A landscape with many valleys, sampled at points; each row gives a point and its height.
From any point a ball rolls to the lowest of the 5 points nearest to it. It stops when none of these is lower. Distance is the straight distance between rows; heights are no part of it.
z_584 h=305: [ -7   8 -17  -7   1 -22  -9   6 -12  -1]
z_416 h=524: [ 15   3  -2   0  -7  -7  -3  -5 -10   5]
z_825 h=414: [-15   9  -3  -2 -13   2   5 -15  14 -12]
z_267 h=118: [-28  12   3   2  -6   9  13 -16  23 -18]
z_404 h=562: [  4  12  -2   4 -14   0   0 -11   1  -3]
z_244 h=292: [ -7  12 -20  -9   2  -9  -5   4   8   3]
z_753 h=238: [ 23 -17  -2   0  11   1  -6  11   2  19]
z_74 h=387: [  9  10  -9  -1  -7   4  -1 -14  19   4]
z_330 h=385: [ -4  12 -11  -3  -2  -4  -2  -7  17  -3]
z_12 h=419: [-49   1   7  -3  11   5  21  -5  19 -30]
z_756 h=150: [ 16 -32   5   2  19   1  -3  28 -13  20]
z_178 h=187: [ 18 -22   1   5  13   2  -4  20  -9  16]
z_902 h=330: [-28  15  -4  -5 -12  -2   6  -9   4 -21]
z_588 h=172: [ 10  -4 -13 -11  15  -8 -10  17   2  18]
z_568 h=318: [-40  11  -7  -9  -2   0   8  -5  14 -25]
z_525 h=573: [ 12   9   0   3 -15   1   0 -13   1   3]
z_730 h=380: [30 -7  0  6  4  5 -3  2 -1 16]
z_685 h=319: [-34   1  11   3  -2  14  21 -17  20 -23]
z_506 h=438: [17  0 -4  1 -4 -3 -5 -2  0 12]
z_424 h=29: [ 29  -1  13   7 -12   6  -2  -5 -11  11]
z_717 h=97: [ 32 -12  14   9   3  10  -5   4  -8  18]
z_484 h=309: [-23  12   6   3 -13   5  14 -17  10 -17]
z_20 h=384: [-36  14  -8 -11  -1  -5   3  -2   6 -23]
z_250 h=96: [ -1  14   5   1 -16  -6  -3 -11 -19  -9]
z_42 h=362: [-20  15  20   8 -17  14  13 -26   7 -17]
z_781 h=356: [-18  21 -18 -12   3 -13  -6   8   2  -9]
z_492 h=129: [ 18 -27  24   8  13  15  -3  25 -21  14]
z_274 h=168: [-32   9  -2   0  -6   0  10 -11  13 -19]
z_571 h=460: [-49 -11  13  -2  16  16  24 -10  20 -28]
z_818 h=416: [-45   0   8  -2   9  18  22  -7  30 -25]
z_7 h=15: [ 24 -29  20  10  13  14  -1  18 -14  20]
z_556 h=470: [-15  13 -10  -3  -8  -4   2 -10   7 -10]
z_845 h=295: [ -4  14 -23 -10   3  -4  -1  -2  17   2]
z_373 h=306: [ 11   2  -9  -2  -1 -12 -11   5 -13  -1]
z_465 h=204: [ 10 -14 -10  -7  21 -14  -8  27 -11  14]
z_664 h=369: [21 -6 -1  2  2  0 -5  5 -5 13]
z_257 h=383: [-13  13   7   3 -17  -2   2 -18  -1 -10]
z_764 h=436: [ 29 -10  10   4  -2   4  -5   6 -16  14]
z_589 h=252: [ 21 -17   1   1   8  -2  -9  11 -12  13]
z_892 h=646: [ 17  15   5   7 -17   8  -1 -17   1   3]
z_982 h=197: [ 15 -19  -1   0  16  -6  -7  19 -13  16]
z_896 h=312: [-36   6  20   7  -6  12  16 -21  14 -25]
z_599 h=206: [ 10   2 -20  -8   5  -6  -7   3  10  12]
z_64 h=147: [ 12 -30  14   7  15   3  -1  26 -20  12]
z_204 h=471: [ 18 -11   9   3   2  -8  -7  10 -25  10]
z_147 h=395: [ 23 -13  10   7   0   2  -7  12 -21   8]
z_349 h=381: [ -9  11  -8  -6  -8 -14  -6  -7  -8  -8]
z_40 h=463: [ 13   1   4   1  -9 -11  -9   1 -20   4]
z_408 h=124: [  8   1 -16  -8  11 -10 -11  12  -4   9]
z_850 h=286: [ 13   6 -13   0  -3  -1  -4  -3  15  11]
z_21 h=241: [ -3   9 -15  -4   1 -14  -9   6  -3  -1]
z_118 h=347: [ 39 -10  19  10   3  17  -2   0  -7  18]

Call two points neighbours if one is among the 5 nearest of the other. Go from one point of each pair to the other, from neighbour to neighbour, staying as low as possible. Name the highest point that can't be avoided.
z_250 and z_408 | z_349
z_408 and z_424 | z_982
z_7 and z_267 | z_257
z_7 and z_424 | z_717

Two balls start at each pair of points below. Name the first point that both come to, or write -.
z_753 and z_982 | z_7
z_556 and z_825 | z_274
z_506 and z_584 | z_408
z_525 and z_845 | z_599
z_589 and z_664 | z_178
z_781 and z_40 | z_408
